Each scene shows the same named points in several views. A view is turned or mirrored, shifted and resized as a whole, has a little noise and may leave points out.
In the rows, zero is written as 128.

Scene 1
View 1
K_214: [107 116 151  89 156 153 159  90 173 146 138 161 118 110 146 111 132 102
 181 139]
K_437: [ 65 134 232  53  91 180 145  57 195 196 156 168 115 129 119 129 113  82
 213 139]
K_156: [122 116 110 105 197 133 172  83 164 115 136 178 107  88 171  79 140 111
 178 142]
K_59: [103 111 170  81 135 166 149 101 175 162 137 144 130 128 131 134 131  98
 175 135]
K_921: [138  77 149  94 129 182 128 178 159 168 113  79 175 165 106 195 144 105
 124 121]
K_450: [126 119 109  96 198 125 177  77 170 118 132 187 108 105 166  71 139 128
 181 135]
K_351: [103 113 172  79 133 166 149  98 177 165 139 146 130 127 131 132 129  97
 178 135]
K_875: [105 102 153 104 149 170 145 117 163 144 139 129 127  94 144 140 133  72
 165 148]
K_478: [158  87 105  95 174 146 153 153 160 142 106 121 159 167 128 140 152 146
 131 111]
K_64: [146  94  86 117 203 136 163 131 153 111 119 141 132 107 160 111 149 119
 145 134]
K_135: [124  87 144 102 143 174 136 153 159 152 123 100 153 128 126 168 140  90
 140 133]
K_210: [141  92 102 110 186 146 157 136 156 124 119 132 139 119 149 125 148 116
 144 131]
K_594: [133  97 122 102 169 154 152 131 160 136 123 129 140 124 141 132 143 110
 150 130]
K_947: [152  73  92 127 185 159 144 177 143 119 111  92 155 114 143 160 152  99
 118 134]
K_800: [116 104 136 101 164 156 154 110 165 137 134 143 127 106 147 123 137  96
 166 140]
K_993: [118 109 156  77 143 157 153 106 176 161 128 148 138 149 127 128 135 122
 169 123]
K_153: [113  91 162  96 130 182 134 146 162 161 129 101 150 125 122 173 135  81
 148 138]
K_892: [ 92 106 213  65  90 190 131 118 181 196 137 116 149 155 102 176 124  87
 171 129]
K_694: [135  90 127 101 158 161 145 146 160 145 119 115 151 137 130 151 144 110
 141 128]
View 2
K_64: [116 137 114 134 112 149 121 142 109 155 112 139 107 112 154 125 131 116
 142  97]
K_892: [159 110  99 127 144  98 127 119 158  88 112  97 143 141  81 121 115 101
 113 127]
K_594: [129 130 111 131 120 135 128 138 122 134 113 126 114 120 131 123 130 112
 132 106]
K_214: [126 121 102 137 136 122  96 124 130 137 107 126 139 128 131 120 109 107
 143 101]
K_437: [148 101  88 137 163  86  79 103 161 104 102 102 176 148  94 115  87  96
 135 114]
K_153: [137 127 109 124 125 116 139 128 134  99 119 113 120 126  92 113 137 107
 125 114]
K_694: [136 130 112 128 118 134 141 140 126 122 116 121 109 120 120 125 136 112
 123 114]
K_478: [144 130 115 129 113 148 149 151 125 140 114 123  99 117 143 139 134 118
 112 120]
K_450: [116 126 105 143 130 140  85 133 117 171 103 140 133 121 170 127 103 112
 151  92]
K_800: [122 128 107 134 127 127 110 129 123 133 111 128 127 123 128 116 122 109
 143  99]
K_156: [108 130 106 141 127 138  86 129 113 164 106 142 131 119 160 119 111 111
 157  87]
K_993: [146 117 103 134 135 123 115 132 140 130 108 116 132 130 129 132 110 109
 123 117]
K_351: [138 117 101 134 139 114 106 123 140 121 108 116 141 133 115 121 109 105
 132 110]
K_921: [154 128 115 119 115 127 171 142 138  95 121 106 101 124  92 127 148 112
 103 129]
K_59: [138 118 101 133 138 115 109 124 139 121 109 116 139 131 115 120 112 106
 132 110]
View 3
K_921: [130 135 153 120 171 114 170 146 151 137 107 112 108 116 131 136  75  48
  73 165]
K_59: [ 96 128 189 111 167 114 139 167 164 171 142 160 131 116  83 137 112 146
 127 159]
K_694: [119 125 156 113 153 109 159 151 142 158 127 122 127 131 118 132 115 105
  94 126]
K_594: [114 122 158 111 146 108 154 154 140 167 136 128 134 136 111 131 132 129
 104 110]
K_64: [118 113 144 106 125 103 156 150 123 176 143 119 146 155 117 126 163 149
 102  63]
K_135: [125 140 157 109 153 109 160 164 153 154 121 125 119 122 102 147 101  87
  90 141]
K_478: [116 105 149 123 159 110 163 127 125 155 128 112 135 143 154 105 126 113
  88 110]
K_214: [ 95 122 187 106 152 110 136 169 156 182 151 161 140 128  80 136 135 173
 134 129]
K_947: [141 133 125 105 125 103 173 155 127 155 119  96 125 146 121 143 131  79
  71  80]
K_437: [ 71 135 232 111 193 120 118 185 197 178 151 202 129  90  47 146  88 176
 162 222]
K_875: [111 144 172  99 143 109 147 184 163 173 137 148 126 121  66 159 119 128
 116 134]
K_351: [ 94 127 193 110 168 114 138 168 165 171 143 161 131 115  81 138 112 150
 129 162]
K_800: [105 128 172 104 146 109 145 170 153 176 144 147 135 130  84 141 135 151
 121 120]
K_892: [ 98 140 202 118 194 120 142 170 183 152 125 163 112  92  83 145  63 102
 118 221]
K_993: [ 94 115 186 118 173 115 142 150 154 166 141 152 135 123 110 119 113 149
 123 154]
K_210: [118 117 149 109 136 105 156 150 130 170 137 120 139 146 117 127 144 134
 101  88]
View 4
K_594: [129 131 124 148 131 115 131 132 123 116 138 120 138 143 128 131 125 129
 136 124]
K_875: [130 129 121 127 130 118 138 112 121 145 129 116 126 147 125 139 124 130
 139 128]
K_156: [110 135 104 166 123 117 119  97 104 112 145 121 115 139 145 111 120 124
 142 133]
K_64: [128 138 110 161 133 101 122 131 111  96 145 117 133 140 133 114 127 122
 137 125]
K_135: [142 128 134 127 135 114 141 142 133 133 129 118 144 147 117 146 128 132
 134 121]
K_210: [130 135 118 154 133 107 127 135 119 105 142 119 138 142 130 123 127 126
 136 124]
K_437: [104 112 141 132 110 170 142  79 136 178 121 132 120 150 139 161 108 147
 141 132]
K_214: [114 127 121 149 122 132 129 101 119 134 136 124 123 144 138 132 118 132
 141 130]
K_351: [118 122 132 140 122 140 136 109 129 144 130 126 130 146 133 145 117 137
 138 127]
K_993: [118 122 136 151 122 141 133 121 133 129 134 129 138 145 134 143 117 138
 137 125]
K_921: [150 124 149 124 138 118 147 166 147 129 127 120 161 149 110 158 129 136
 129 115]
K_153: [139 126 134 120 133 120 144 132 133 146 125 117 139 149 117 151 126 133
 135 123]
K_478: [133 130 135 159 133 116 130 156 133  97 142 125 154 142 127 133 126 130
 133 117]
K_947: [150 139 120 136 144  89 134 158 121 105 138 111 146 144 115 128 135 122
 133 119]
K_59: [120 122 132 140 122 138 136 111 130 143 130 125 131 146 132 144 118 136
 138 127]
K_450: [104 133 108 176 120 125 116  99 107 105 148 126 119 138 149 111 117 127
 142 131]
K_892: [128 114 152 120 123 152 149 122 148 166 119 128 142 152 122 169 117 145
 135 123]
View 5
K_156: [100  37 107 150 124 134 175 118 166  75 129 117 135 118  72 130 131 159
 156 134]
K_892: [110 188 119 118  83 108  93 141  88 175 181 108 100  62 148 106 121 112
 182 116]
K_993: [116 122 102 143  86 114 138 124 109 115 178 109 112 104 121 120 123 122
 172 118]
K_478: [134 126 111 151  81 115 152 139  95  50 164 109 117 181 118 145 138  87
 157 122]
K_594: [117 114 121 138 104 124 144 141 120  79 141 113 122 144 105 136 138 110
 156 130]
K_135: [117 165 139 121 101 120 114 159 101 103 135 112 116 135 124 133 143  90
 157 132]
K_875: [101 129 136 116 120 128 120 148 132 125 123 116 122  97 105 123 138 126
 159 136]
K_947: [126 144 147 126 111 128 134 169 108  45 107 115 127 193 106 154 158  77
 141 141]
K_437: [ 89 127 100 126  97 113 111 113 129 204 189 109 106   4 127  88 104 167
 192 114]
K_351: [104 121 111 133 100 119 128 129 123 137 162 112 115  79 116 114 123 136
 172 123]
K_64: [117  76 120 147 114 132 166 139 138  42 123 116 133 170  85 146 145 117
 147 136]
K_921: [132 206 138 121  80 111 102 164  67  99 157 107 107 156 146 137 144  61
 160 124]
K_153: [113 174 139 114 102 119 104 158 102 125 138 112 114 114 127 126 140  96
 162 131]
K_800: [106 100 122 134 114 127 142 137 137 100 134 115 125 114  99 127 135 131
 159 132]
K_210: [120 101 122 141 107 127 154 142 126  58 132 114 127 162  98 143 143 109
 151 133]
K_450: [104  28  94 161 113 129 185 109 162  70 147 116 132 119  76 129 125 162
 160 128]
K_59: [106 124 113 132 100 119 128 131 122 133 162 111 114  84 116 115 124 133
 171 124]
K_694: [122 141 126 134  96 120 132 148 104  83 146 111 117 149 118 137 141  95
 158 128]

Which points are out of place in each view (at most two, in the order of its rows)? Write - if all are in place.
view 1 => K_875, K_478
view 2 => K_64, K_437
view 3 => K_800
view 4 => K_153
view 5 => K_993
